Each row is a point on a tangle of strands that fork and nearly touch. The rows are in no order.
Points whose rows are less than 102 apart are linked; no others are. Some points are linked to none.
Z_717: [-34  54 -60  27   9  18  54  41  18 -11  31 -54 -25  -5  28  19 -30  53
 -27  30  49 -65 -11   3  21  13  71 -40  -2 -24 -13]
Z_257: [ 33 -12 -18 -70   3   2 -18   8   5  13 -23   5   1 -18 -42 -80   7 -12
 -32 -15 -15 -23 -51  -6 -19  44  25  63  29  32  -8]
Z_239: [ 56 -25   6 -20  -9  14   1 -38  44   5  29  20 -10 -47  50   2  -5  42
  48  10   0  -5  -7  19 -29  -8 -31   7  54  33 -13]
Z_439: [ -5  16 -72 -16  -7  -8  44   7 -11  -2 -19  -9 -28 -18 -72 -35 -18 -10
 -27  -2 -10 -60 -18 -31  23  18  48 -30 -18 -18  -5]
Z_263: [-31  41 -40  17  14  46  19  34  34  -3  26 -41 -30 -18  45  11 -33  67
  -8  48  46 -59 -26  31  10  17  76 -22   2 -15   3]
Z_66: [-37  21 -37   8 -22 -16  52  28 -12  -6 -30 -22  -9   0 -60 -14  -4 -15
 -30   4 -10 -40 -10 -22  16  11  45 -35 -22 -10   3]
Z_871: [ 12  -3 -41  32  11   4  58   7   5  48  60   4 -11 -18  54  17 -34  27
  19  12  41   3  18   2   9  -3 -10   8  -1 -30  -7]
Z_187: [ 12  14 -26 -23 -12  37  -1   8  38 -28  20 -49 -35 -32  44  -8 -26  44
  -5  37  32 -67 -46   1 -24  13  44  -7  53  26  14]
Z_34: [-43 -17  81  20  30  22 -88  21  24  -4 -12  31  24  29 -13  21   0  -2
  24  35 -16  39  16  59  -4  -7   1  29  -4  17  15]
Z_45: [-10 -21  41 -11  -6  30 -60  -4  50 -19  -7   2   2 -28  20  22 -15  26
  52  42 -10   0  20  49 -16 -31  -6  -1   9  34   4]
Z_400: [ 34 -42  21 -34 -16  12 -21 -40  31  -1   7  35  13 -49   9  -2  15  28
  45   2 -15 -10  -3  37 -26  -4 -17  14  28  42 -27]
Z_785: [-24  48 -23   9 -11 -57  45  28 -50 -13 -29 -31  25  35 -66 -16  21 -27
 -63  -8 -14  -3   4 -53  21  13  47 -21  -3  -5 -19]
Z_446: [ 50  10 -72   7 -19 -51 109 -51 -43   9   5  26 -16 -19 -21 -24 -18 -15
 -42 -42  19  -7  13 -48   5 -17 -11 -54  15  -2 -15]
Z_170: [-13   5 -30  15  -5  31  24   1  22 -11  17 -11 -11 -12  27  13 -25  41
  26  27  33 -32 -10  32  14  -8  24 -31  12  -2 -15]
Z_19: [ -3  -3   6  33  -8   2   4  34  -5  33  12  26 -40  -3  30 -10 -20 -11
  18   3 -16  13 -20  44  -8 -10 -43   4  -7  -4  15]
Z_391: [-54  11 -43  17  -9  28  31  17  20   3 -13 -10 -34 -11 -50 -13 -31  17
  -5  17 -12 -50 -21  26  47   4  43 -46 -34 -41  -3]
Z_356: [ 12  -3  57  35   2  22 -68  50 -23 -15  11  -6  -5  61 -75 -53   2   3
 -62 -23 -25 -22 -63  24 -12  41  -4  42  29  12  20]
Z_426: [-25 -10  91  41  35  32 -86  36   6  -6   2  40  14  47 -28 -12  -1  -2
   0  13 -17  32  -5  65  -1   4  -8  34   2  18  23]
Z_312: [ 10 -15  48 -48  15 -36 -46 -15   3 -12 -25 -30  30  -1  37  39  42 -25
  15  -1 -20  36  49 -47 -45  -8 -27  27  13  39  -5]
Z_343: [-30  -7  33  17 -22   1   8 -27 -16 -13  25 -32 -14   8  64  67  13 -10
  40 -16 -16  33  36  -6   5 -27 -40 -12 -58 -44  26]
Z_754: [-32   0  38 -23  23 -11 -13  -6 -10  -9 -44 -10  37  11   9  43  12 -30
  13  10   3  59  62 -27  19 -28  -6   3 -38  -2   3]
Z_336: [ 23   9 -21 -25 -16 -67  53  -7 -38   1 -24  -6  15  -6 -13  10  23 -46
 -40 -30   6  20  30 -58 -18 -13 -20 -12   7  21 -10]
Z_408: [-60  -5  35  13  16  13 -34  21  36 -25 -29  -7   3  -7  12  48 -13  -4
  42  48  11  24  56  19   9 -37  -3 -19 -35 -14   0]
Z_261: [ 47 -42  46 -26 -13 -17 -46 -33  26  21   1  51   4 -40  21   7  23   7
  41   5 -31  37   1  26 -26  -3 -45  35  19  52  -9]
Z_853: [ 54 -24 -20   8 -17 -12  56 -49 -15  26  69  12 -26 -26  83  36  15  -1
  22 -40  19  22   3 -47  -3   3 -56  16 -13 -33 -14]
Z_37: [-20 -12 -30 -13  -1  36  11 -25  21  -4 -17  26   9 -27 -30   3 -18  25
  31  12   8 -23   9  42  43 -11  27 -36 -36 -24 -16]
Z_983: [ 36 -14 -11 -12 -49 -15  28  19  -1  25  36   8 -35 -26  24 -30  -3  10
 -19 -20  -8 -24 -64  17 -43   3 -43  15  57  23   5]
Z_963: [ -9 -13  27 -25   2 -13 -27   5  16 -23 -19 -11  22 -21  -5  23  12   4
   7  24  -4   0   9  15 -39 -16  -1   4  24  39  -3]
Z_399: [  3   7 -52  54  -6 -14  85   4 -24  39  61 -12 -36 -13  34  22 -21  -8
  -9 -40  13  15  24 -47  22  13 -31 -12 -42 -67   5]
Z_998: [  8  -5 -35  10   5  13  41 -22   7  20  22  10 -24 -21  52  33 -18  14
  38  10  34  26  37 -10  27 -22 -26  -5 -26 -48 -10]
Z_108: [ 16 -30  61  29  31 -18 -45 -11 -30  16 -12 -10  42  68 -18  -4  35 -46
 -15   3 -10  59 -11 -14  -7  22 -57  64  24  -8   8]
Z_390: [ 33  -4  -3 -14   4  23  -1 -76  16 -20  19   6  -7 -24  81  54  -3  11
  28 -24  45  37  82 -49   8 -29 -10 -40 -10   1   6]
Z_640: [-23  18 -26   7  13  86  -8  31  45 -14  36 -23 -16 -22  48  -6 -43  85
  27  29  33 -56 -30  53   7  15  60   0   9 -13   5]
Z_30: [ 44 -26 -29 -12 -14  -3  39 -60 -13   6  33   8 -27 -26  70  33  18  -6
  24 -32  31  27  31 -51  -1 -19 -45 -13  -6 -14  -7]
Z_673: [  2 -30  27 -13   7   8 -42 -36  33  24  -6  52   8 -36  14  23 -19  14
  81  31 -10  58  46  44  42 -19 -26   6 -46 -14  10]
Z_271: [-54  -4   2   8   8  15   0   5  21   2 -35  13   5  -7 -30  34 -19   0
  33  34   5  25  50  33  36 -37  12 -36 -45 -22  -1]
Z_145: [-29  10  57 -21  28 -16 -35 -22 -27 -25 -36 -42  46  28  38  42  40 -30
  10 -12  -7  70  77 -66  12 -17 -10   5 -24  -5   2]
Z_996: [  1  21  12  34 -13 -41  -1  17 -35  -2  -6 -41  48  75 -70 -35  19 -24
 -52  -8 -24 -11 -55 -23 -16  48  -8  42  44   2  -6]
Z_445: [-11   1  47 -15  15 -32 -36  17   6 -26 -31 -22  17   0  13  33  30 -25
  -3  24  -7  16  19 -13 -47 -25 -10  20  11  33   6]
Z_974: [-10  25 -88   1  25  58  33   2  31  20  20  -7 -38 -12   4 -18 -52  53
   3  22  37 -72 -16  22  48  16  60 -21 -22 -44  -5]
Z_496: [ 30  -6 -71 -13 -20  24  48  -4  11  22  41   2 -44 -31  -9 -50 -39  41
 -14 -24  12 -66 -51   3   2  34  15  13  25 -13   5]
Z_372: [-31  16  39  25   2 -10 -29  43  -7  -9   1  -9  13  45 -51 -23  11 -16
 -49  13 -18  -8 -52  23  -6  18  25  20  12  21  10]
Z_590: [-11 -10  18  24  14 -27 -27 -20 -27  25  10  37  -4  28  -7  19  28 -57
  11 -22  -1  73   2  -3  33  -1 -33  21 -64 -30  25]
Z_151: [ -2 -23  65   9  27 -18 -64 -10 -21  -1   1 -14  16  56  15  28  48 -47
 -13   0 -12  57   3 -22 -30   6 -40  57 -10  16  22]
Z_71: [ 61  -1 -76   1 -21 -15  78 -15  -5  37  60  11 -35 -27   3 -30 -17  31
 -13 -28  11 -53 -45   0  -9  33  -2   2  45 -14 -25]
Z_862: [ -1  29  -2 -23   7 -25  34  28 -41 -24 -59 -41  45  15  15  26   9 -16
 -53 -13   3  22  66 -74   8 -58  19 -49   0  10   6]
Z_17: [ 30   9 -34  -2 -16   9  -8  -5   7  28  26  55 -26   1 -70 -97  -8 -21
 -27 -52 -35 -32 -62  17  -5  54   1  37  -4  10  17]
Z_605: [ 27  15 -89 -27  38  44  36 -32  17   9  31   7 -45 -22  11 -20 -50  63
   6   5  53 -63 -17  10  26  25  62 -13  -3 -39 -13]
Z_179: [ 14 -19  37   3 -27   2 -35  19  18  -1  12  25 -23  -6  12 -17   6   4
   4   1 -31   1 -32  48 -54  -8 -31  26  36  39  21]
Z_182: [-80   5 -28  27   2  53 -12  49  30   6 -12 -15 -39  -2 -30 -23 -41  18
   6  37 -17 -47 -16  52  56  -5  42 -46 -40 -49   0]
Z_394: [ 33 -16 -41 -10 -29 -16  40 -29  -1  29  14  42  -4 -31 -13 -19  -5   1
  27 -12   3 -11 -13  30  -1  -5 -28 -10   7  -7 -20]
Z_238: [ 14   5 -27 -44  -6   2  -3   1   2  20   5  34 -10 -20 -65 -71   5 -11
 -24 -29 -27 -32 -48  12 -13  29  24  41  -3  16  -1]
Z_552: [-66  12   4  34  -3  42 -29  57  32   5  -3   5 -30  19 -22 -17 -27  24
   9  31 -32 -30 -34  68  33  -3  20 -33 -26 -29  13]
Z_735: [ 34 -25   1 -51  -8 -26   6 -24   0  -4 -19  23  27 -29  -7  -6  32  -2
   0 -20  -6  -5 -10  -8 -36   0 -11  20  21  46 -32]
Z_582: [  6  14 -49  15 -30  20  39  40   8  25  37  -6 -41 -10  -7 -46 -46  30
  -7 -15 -11 -59 -51  26   7  32   9 -18   6 -21   9]
Z_762: [ 19 -28  20 -20 -11 -40  10 -50 -23  16  17  34  -7 -15  23  27  49 -44
   9 -36 -14  58   9 -28  -6  -4 -51  26 -40   2   7]
Z_506: [ 61 -21 -29 -14 -28   4  21 -31  27  20  36  30 -16 -47  51 -17  -8  44
  18  -4  20 -21 -40  23 -28  10 -26   8  60  19 -20]
Z_911: [ 20 -21  20 -21  -9 -33 -15 -19  -9   0   5   1 -17  -9  31  19  44 -52
   6 -30 -13  41   1 -31 -38  -7 -54  39  -9  12  15]
Z_479: [ 22 -11  22  -6 -15 -50  -2  22 -16  -1 -12   4  -4   2  -5 -12  40 -36
 -38  -8  -7   3 -28  -4 -67   2 -18  31  47  53   3]
Z_984: [ 34 -15   2  40  -2 -47   5 -14 -37  29  11   3  51  69 -67 -50  24 -41
 -24 -28  -8  25 -39 -14  -5  44 -44  44  46  -6 -13]
Z_482: [  3  16  -6 -13 -17 -32  27  33 -20 -48 -31 -48  25  -2 -11  27  13 -12
 -32  19   8 -31  25 -35 -12 -31  23 -36  17  34   2]
Z_958: [-65  23  38  53  16  41 -54  62  15   4  -5  27 -38  34 -53 -37 -35   8
  -5  15 -36 -14 -34  79  50   5  22 -26 -36 -29   8]
Z_342: [  -3   28  -18   45  -18  -13   -2   22   -3   28   18   47  -47   24
  -71 -100  -16  -16  -33  -55  -36  -29  -57   26    4   59    6   10
   -5   -5   17]
Z_521: [-26 -16  44  48  33  -5 -35 -11 -15  24  16  18  -3  56 -25  21  10 -59
   0  -6 -15  58  10   0  33   5 -28  15 -78 -42  26]
Z_92: [-41  -2  20  10  15  12 -36 -10 -20 -24 -38 -22  75  78 -60 -11  15 -15
  22  17 -15  23 -13   1  55  21  11  13  14 -41 -33]
Z_554: [ 56 -34 -24 -17 -15 -22  35 -57   0  19   7  41 -20 -42  33  20   7 -19
  24 -20  16  34  28 -19  -4 -19 -49 -13   0  -4 -11]
Z_990: [ 20 -12   8 -65   3   9 -33  36  16 -38 -42 -51   6 -31   2 -18  15  19
 -28  22 -22 -52 -28  -8 -42  19  42  20  31  50  14]
Z_441: [  6  14  17 -35   6 -17   2   2 -29 -30 -49 -53  43  -5  41  40  24 -22
 -29 -14  11  19  83 -91 -19 -50  11 -35   5  21  22]
Z_897: [ 26   3  17 -41 -18 -41   7  16 -22 -12 -15 -17  33   0 -13 -17  46 -11
 -42  -6 -23 -24 -47 -14 -56  14   2  29  59  62  -5]
Z_739: [ 28  27 -57 -10 -24 -65  89 -23 -52  -5 -23  -3  12  -3 -45 -10  -7 -19
 -66 -45   3  -8  23 -68   2 -15  17 -52   9   3 -10]
Z_157: [-41  16  18  13  20 -19 -31   5 -28 -25 -41 -30  70  77 -42 -15  16 -24
 -21  18  -2  26 -11 -18  34  28  15  14   8 -14 -28]
Z_403: [ -6   0 -31  -8  -5  30  24 -34  17 -16 -12   4   1 -29  12  21 -28  36
  39  25  33 -12  34  21  24 -20  28 -42  -8  -3 -14]
Z_503: [-35  44  35 -37  12  -4 -30  -5 -32 -33 -86 -35  71  37   9  24  12   4
   1  14   1  28  46 -38  26  -6  20 -19  20  25 -26]
Z_208: [-36  -8  21  22  -7  22   0 -37   3  -5  38 -23  -2 -21  70  72  -5   9
  51  -5   7  44  59   3  33 -30 -28 -26 -68 -58  12]
Z_596: [ 35   6  -9 -16 -13 -38  36   3 -13 -37 -25 -47  22  -9  23  13  22 -13
 -50   2  23 -38  20 -43 -43 -28  11 -45  38  41  -3]
Z_688: [-21  52 -11  -5  17 -30  36  33 -41 -19 -67 -37  50  29 -23  13  11 -10
 -53  -4  -7  19  51 -50  35 -37  45 -52  -2   1 -13]
Z_113: [ 40 -11 -73 -33   3  38  22  -9  27   6  -6  -2 -51 -37 -11 -38 -23  25
 -19   0  17 -59 -40   3   0  22  27  -1  23  -1   9]
Z_847: [-10  45 -74  42  -7  15  70  30   4  22  48 -39 -36  -3   2 -10 -35  54
 -35   8  39 -72 -38 -12  12  35  59 -18  10 -21   0]
Z_908: [ 44  -8 -34 -31  -7  45  12 -47  29  -5  32  14 -18 -47  48  -4 -15  61
  24   1  39 -41 -31  14 -23  21  26   5  46  18 -11]
Z_707: [-35  22 -57  35 -22   5  26   8  14  26  -1  25 -28   4 -59 -36 -22   5
   2 -15 -23 -34 -22  25  45  23  19 -22 -28 -31   1]
Z_784: [-62  14 -10  34  10  -7   7   8   9  20 -27  32   1  11 -35  19  -6 -40
  26  17   3  42  39  17  52 -25   7 -28 -61 -50   1]
Z_421: [ 35  18 -67  26 -20 -12  87   3  -6  58  60   9 -23 -18  12 -10 -38  32
  -6 -16  21 -36 -31  -2 -11  24 -17   3  21 -22 -14]
Z_341: [  5 -18  73   6  30 -12 -70  16 -11  -5  -3  -7  -3  33  18  22  46 -39
 -27   3 -25  47  -6 -10 -70   2 -43  69  20  25  26]
Z_664: [-29 -21   8  -5  -1  84 -44  17  50  -9   8  -3  -9 -34  23  -8 -34  77
  56  50   2 -34  -7  74  15   0  20  -7 -13  -9   3]
Z_6: [-18  16 -10 -27  -9 -20  29  27 -14 -32 -41 -36  19  -7 -45  -2   8  -4
 -27  11   1 -38   4 -18   6  -8  42 -36   5   9  -7]
Z_625: [ -6  35 -49  61 -13   5  71  52  11  46  58 -26 -41   1  -2 -24 -45  45
 -20 -16  20 -63 -34   9   5  36  22 -18   9 -18   7]
Z_991: [ 25 -31  36  46  24 -31 -21   7 -42  30 -12 -11  50  82 -60 -30  17 -42
 -18 -19 -23  38 -19  -5 -10  22 -59  45  40 -16   0]
Z_822: [ 16  -4 -24  25 -17 -19  64 -24 -28  28  64 -24 -25 -18  69  36  -1 -19
   2 -33  12  10   8 -39   3  -2 -49   2 -30 -49   5]
Z_967: [ 19  -7 -41 -19   5 -12   9 -31 -11  27  -6  27  24  -1 -79 -67  13 -17
 -11 -37 -22 -21 -34 -13  19  51  13  46  -3  -8  -8]
Z_874: [ 32 -24  40 -16 -50  25 -49  28  29  -6  31  24 -34 -26  32 -25   3  35
   5  -7 -19 -15 -41  54 -58   8 -46  40  61  31  13]
Z_190: [-38  20  56  44 -10  14 -45  69  -2 -10   2  27 -42  37 -20 -16 -17  -7
 -23   9 -24  -3 -48  66 -14   4  -3  -3  10  13  19]
Z_192: [  3  16 -16  16 -14 -51  28  -1 -43  -8 -15 -41  51  63 -61 -38  24 -29
 -42 -31 -12  -2 -42 -55   3  52   5  26  44  -5 -25]
Z_970: [ 22 -17 -23   1 -39 -13  34  -5   3  32  24  32 -19 -19 -11 -33   6   3
  12 -25 -19  -8 -53  28 -21   0 -34   6  20  15  -4]
Z_80: [ 15 -26  29  -8 -15 -36 -13   3 -11   3   7   5 -18   1  19   6  39 -55
 -20  -1  -8  25  -8 -11 -55   2 -44  32  19  32  -2]
Z_142: [ 13   6 -23  23  27  13  55 -25  -1  24  63  -4 -15 -30  76  44 -17  10
  23 -22  39  24  48 -20  30  -5 -12   2 -53 -67  -2]
Z_330: [-17  -6  -3   8  -5  -2  17   4  -1 -15 -16  -9 -13 -19  27  36   3 -36
  15  16  14  28  42 -16  21 -39 -17 -23 -35 -13  12]
Z_134: [ 53 -25 -61 -27  -9  13  38 -54   6  13  18  45 -11 -38   1 -24 -10  29
  32 -16  13 -24 -27  24  17   7   0 -21  18  -5 -19]
Z_500: [-59   1  40  13  43  -8 -40  13   9 -11 -35  22  58  46 -34  18   2 -19
  28  27   5  47  30  14  29 -12  16  20 -36 -24 -11]
Z_33: [  5 -19  38   5  -4 -32 -23 -58 -24  24  31  33   5  18  13  29  51 -58
  19 -32 -11  63  -2 -18  10  -3 -48  23 -64 -19  23]
Z_240: [-13 -19  50  26  28  12 -56  -8  -6   1 -22 -12  63  76 -59 -21   6  -9
  17  15 -16  11 -23  29  26  27  -3  37  14 -26 -16]
Z_283: [ 24 -25  27 -22   1  12 -18 -52  33  -3 -14  37  12 -56  14  37  -9  17
  68  27   3  37  65  10  21 -32 -17 -18 -22   9 -13]
Z_181: [ -6  12  64  15   8  35 -75  55   0 -26  12  15 -33  38 -50 -62  -7  13
 -61  -8 -20 -27 -59  44 -15  27  16  37  14  16  31]
Z_277: [-15  -5  -2  28   3  11   1  17  -4  40  13  37 -28   0  15   0 -26 -23
  35   8 -16  31  -6  41  24 -11 -36   1 -44 -33  12]
Z_197: [  9   2   6 -18  -5 -55  31  -8 -21  22 -19  14  25  10 -19  -1  25 -50
 -24 -16   1  35   9 -28 -10  -4 -12  28   5  19 -18]
Z_494: [-31  10  35 -36  28 -14 -31  -3  -8 -27 -58  -5  53  12  -6  23  14  -6
  23  25   4  32  45  -7  12 -20  19  -1  -5  14 -24]
Z_183: [ 34 -34 -69 -41  14  35  16 -67  24  10  -1  48 -12 -30 -11 -38 -25  51
  46  -1  15 -41  -7  22  42   9  26 -27 -15 -37 -12]
Z_647: [ 23 -13  45 -53  13 -22 -51 -25  24 -12 -29  -6  37 -21  27  40  25   0
  33  11 -12  26  68 -28 -25 -15 -30  11  14  51 -23]
Z_412: [ 32  -1 -24   9  -3 -31   5 -35 -24  23  14  11  59  34 -81 -67  26 -30
 -25 -54 -30   1 -49 -22   3  53 -12  53  24 -17 -19]
Z_789: [  2 -16  35  -9 -11   4 -17 -16   7 -42  -1 -45 -15 -29  48  64  33 -25
  19 -10   8  25  60 -53 -32 -36 -16 -17 -23  -3   4]
Z_221: [-18   2  64  -5  21  60 -99  63  13 -30 -13  27 -22  22 -53 -59  -5  31
 -30   5 -20 -23 -35  51  -2  29  35  39   3   1  26]
Z_966: [ -9 -14  16 -48  -3  14 -23  22   8 -22 -23 -22  20 -22 -21  -8  18  19
  -9  21 -15 -30 -17  17 -26  -1  28   4   0  33 -11]
Z_258: [ 10   3  53 -51   7 -28 -32 -31 -24 -19 -22 -31  47 -12  43  55  45 -21
  12 -32 -15  57  70 -79 -14 -15 -25  16 -22  15 -10]
Z_854: [ 50  24 -48  -7 -14 -13  42 -43 -15 -30   0  10  -3  -1  60  26  -6  18
 -40 -14  56  -5  32 -63 -18 -38  31 -67  42  36   6]
Z_940: [-50 -13  63  29  42   6 -71  21  17  -5 -28  22  18  37  -9  35   5 -28
  16  31 -13  60  28  25  17 -11   2  19 -32  -7  18]
Z_809: [-45  -5  47  48  43  -8 -43  13 -20  17  -7   2  20  78 -32  23  15 -59
  -6  17   5  53   7 -12  21   5 -17  25 -47 -32  18]
Z_937: [ 14  -2 -61 -35  -6  21  26  -5   8  -6 -13 -14 -25 -34 -44 -31 -22   1
 -18   4   2 -58 -22  -1  19  12  40 -17  -4 -14   6]
Z_517: [ -6  29 -30   8   3  14  18  -6  24 -16  10 -25 -12 -15  53  24 -22  26
  23  36  56 -32   3   5 -13 -16  26 -24  33  19 -14]
Z_703: [ -3   5  24  31   3 -12 -28  37 -21  -1  14 -14  21  51 -57 -45  17 -16
 -63 -14 -30 -16 -65   3 -19  42   6  41  20  19  21]
Z_997: [ 13  47 -50 -37  -6 -49  62  -7 -65  -8 -48  -4  49  23 -38 -13  -1 -13
 -74 -40 -12   7  29 -72  23 -12  36 -43   0  -3 -21]
Z_176: [  8  20  -2  10  14  19 -10 -16  34 -21  12 -23 -12 -14  72  48 -13  27
  40  37  44  -2  34  -2 -33 -23   9  -6  33  16   2]
Z_840: [-50   7  40  26  27  61 -84  45  17 -11  -8  26 -25  41 -56 -42 -12   8
 -18   5 -20  -4 -39  67  37  16  33  11 -20  -5  20]
Z_440: [ 38 -12 -67 -43  27  40  26 -70  11   0  25  35 -27 -29  25 -13 -37  78
  27  -4  41 -43 -10  11  31  12  50 -24   4 -10 -14]
Z_815: [ 35 -10 -35 -20 -15 -30  65 -43 -29  17   0  31 -10 -26  -8   1   3 -34
  -1 -41  12  34  36 -35  13 -32 -27 -26 -14 -16 -11]
Z_24: [-26  60 -39 -21  -4 -38  50   5 -66 -20 -54 -37  53  36 -46  -4  15 -20
 -60 -27 -15  -7  19 -57  32 -10  37 -48   9  -5 -25]
Z_644: [ 38  17   9 -38 -14 -50   9  16 -24 -34 -41 -39  41  -3  24  28  40 -37
 -44 -13  10   0  28 -65 -50 -34  -6 -23  41  43 -10]
Z_863: [  2  -7   6   1  16 -42   9 -12 -15  22  -3  36  14  22 -25   3  18 -46
   3 -11  11  54  20 -12  14   0 -23  24 -36  -5  -5]
Z_744: [ -7   7  22 -22   6  -9 -12   8  -8 -45 -35 -49  18  -8  36  58  22 -22
  -5  -1  17  19  77 -58 -24 -52 -15 -28 -11  10  27]
Z_322: [ 27 -28  62 -15 -17 -10 -65  -6  18  15   9  39 -10 -22  17 -14  24   7
  11  -2 -34  24 -18  35 -58  -3 -46  47  40  64   3]
Z_84: [ 34 -25  19 -32  -2  -2  -5 -62   5 -20  -1  -9   4 -37  52  63  21 -14
  24 -32   9  32  75 -68 -15 -33 -31 -24 -24  10   3]
Z_130: [-19 -19  74  38  30  31 -66  26 -12 -11  -2  -4  46  63 -42 -20   4   3
 -17  20 -25   9 -28  31   0  20   1  39  21   6   7]
Z_324: [ 22 -11  17 -11  -4  24 -46 -33  54 -25   7  -9  -2 -44  51  60 -23  20
  58  35  23   4  54 -16 -30 -30  -1 -19  25  42  -6]
Z_493: [ 42  -6 -58 -12 -22 -35  79 -43 -27  11  -3  22  -6 -17  -4  -1  -1 -16
 -26 -24  25  16  17 -33  -4 -29 -12 -44   9  11 -19]
Z_186: [-32  -2  10   8 -18  18 -11  53  18 -32 -13 -41 -16 -12   9   9  -6  24
  -3  50  -1 -44 -31  45 -18 -17  16 -22  16  15  17]
Z_458: [-32 -19  22  29  13  13 -29   0 -11  41  24  32 -28  15  44  23 -19 -21
  59  -5 -20  50  13  42  35 -12 -44  -2 -71 -58  27]
Z_592: [ 29 -14 -10 -61  -9 -14   4  12  -8   2 -15 -18   2 -28 -32 -39  30  -4
 -40 -16 -21 -38 -44 -15 -41  24  33  24  28  39 -14]
Z_803: [-32  13 -14  36  18  27  27 -14   1  -1  46 -29 -12  -5  75  64 -10  13
  26  -2  44  29  57 -22  39 -23  -4  -4 -64 -71   8]
Z_260: [-29  14  17  41 -11   4 -15  45 -10  16   6  27 -39  18  -7 -29 -11  -8
  -7  -2 -25   7 -34  55  -6  14 -19   3  -3   9  13]
Z_729: [-37  11   6  21   9  77 -34  26  52 -14  31 -11 -12 -24  47   6 -37  71
  47  55  19 -33 -11  57   8  -4  36  -2  12   2  -1]
Z_535: [-34   2  11   6  25  -9  -2   4  11  -4 -33  22  49  32 -55   1   7 -14
  18   3   1  27  14  22  41  -7  34  -5 -34 -15 -23]
Z_152: [-55  14  52  18  15  13 -53  60   4 -32 -12  -8  -5  37 -40 -11  13 -11
 -35  21 -31 -18 -45  51  -9   8  32   9   5  22  19]
Z_219: [-29  12 -28  82  14  -6  57  71   9  56  42  -3 -40   7   6  -4 -50  22
   3   5   1 -18   7  13  30  10 -24 -25 -36 -53   1]
Z_734: [-28  34 -31  65 -19   5  22  13  -2  33  12  39 -39  22 -65 -60 -30 -19
 -10 -31 -43 -28 -37  29  26  46   2 -19 -23 -26   7]
Z_118: [-40 -15  36   8  11  20 -49  11  30  -3 -20  12 -12 -12  17  25 -14   7
  49  54  -9  22  22  42 -11 -27 -19   1 -33   2  12]
Z_497: [ 26 -31  31 -28  -3   5 -24 -37  30 -19 -18   5  19 -38  29  30  -8   7
  51  23   0  21  60  -8 -14 -27 -25  -9   5  37  -5]
Z_230: [ 42   2  -7 -39 -15 -46  37  -9 -40 -19 -30 -13  22  -9  24  26  42 -38
 -50 -46   5  21  46 -83 -31 -33 -17 -20  11  27  -3]
Z_619: [ -5  43 -13  26  -9 -68  40  32 -52  -1 -23 -27  41  49 -59 -16  23 -47
 -53 -11 -10  12  -5 -53 -10  28  10   6  25   7 -19]
Z_576: [ 19   9 -37  36   7   9  60  26  18  52  69  17 -12 -18  34  -9 -37  41
  17  -3  31 -29 -13  28   9  15  -7   2  -8 -22 -12]
Z_950: [ 49 -13  19  -1 -51  19  -1  23  23  -1  47   7 -38 -24  49 -34  -9  43
  -5 -13  -7 -25 -52  33 -61   1 -57  28  80  37  12]
Z_97: [ 33   5 -36 -29  13  56   8 -17  24  -1  36 -10 -42 -37  62 -22 -24  66
   4  19  38 -62 -42   4 -33  24  48  15  46  27  11]
Z_695: [-51  38  16 -12  11 -20 -10  10 -33 -41 -61 -32  65  54 -16  12  26 -14
 -10  15   0  23  16 -38  35   0  31 -17  19   2 -35]
Z_607: [-32 -23  34 -12  -5  60 -57  -9  64 -33 -12  -3   2 -39  17  12 -29  59
  60  53  -7 -19  19  64  21 -15  20  -9 -12  22   2]
Z_132: [ 33 -10  -9 -47  -5  31 -10  16  22 -45 -12 -48 -34 -50  14 -18  -7  23
 -21  29   8 -66 -31 -15 -36   7  44  -6  46  44  25]
Z_603: [-18 -18  43  21  25  18 -60 -21  14  26   2  49 -11  -7  32  19 -11 -13
  83  19 -20  64  33  57  43 -10 -25  10 -78 -31  29]
Z_203: [-31 -22  36   5 -17 -11 -21 -28  -8 -14  13 -10 -29   1  43  55  33 -39
  22  -6 -19  33  18 -13 -16 -21 -34   6 -44 -14  26]

A fork is a point with three links. Follow the links from the first point to the second and name the forks in between, in order.
Z_990 / Z_673 => Z_312 > Z_497
Z_688 / Z_399 => Z_24
Z_596 / Z_408 => Z_496
Z_822 / Z_277 => Z_24 > Z_703
Z_261 / Z_754 => Z_312

A fork is a point with three links, a tip a point with one. Leave the first point through the second and follow the links. Name the first fork or tip that comes.
Z_983 / Z_950 => Z_312
Z_181 / Z_221 => Z_238
Z_399 / Z_822 => Z_24
Z_607 / Z_664 => Z_496
Z_734 / Z_707 => Z_703
Z_990 / Z_132 => Z_974
Z_754 / Z_494 => Z_535
Z_6 / Z_482 => Z_590
Z_717 / Z_263 => Z_784
Z_576 / Z_871 => Z_203

Follow the links from the first point to the second, and from the first to the third. Name the last point that the two ways share.
Z_853 / Z_458 / Z_391 => Z_703
Z_784 / Z_482 / Z_208 => Z_496
Z_554 / Z_19 / Z_840 => Z_703
Z_517 / Z_97 / Z_356 => Z_497
Z_182 / Z_984 / Z_911 => Z_238
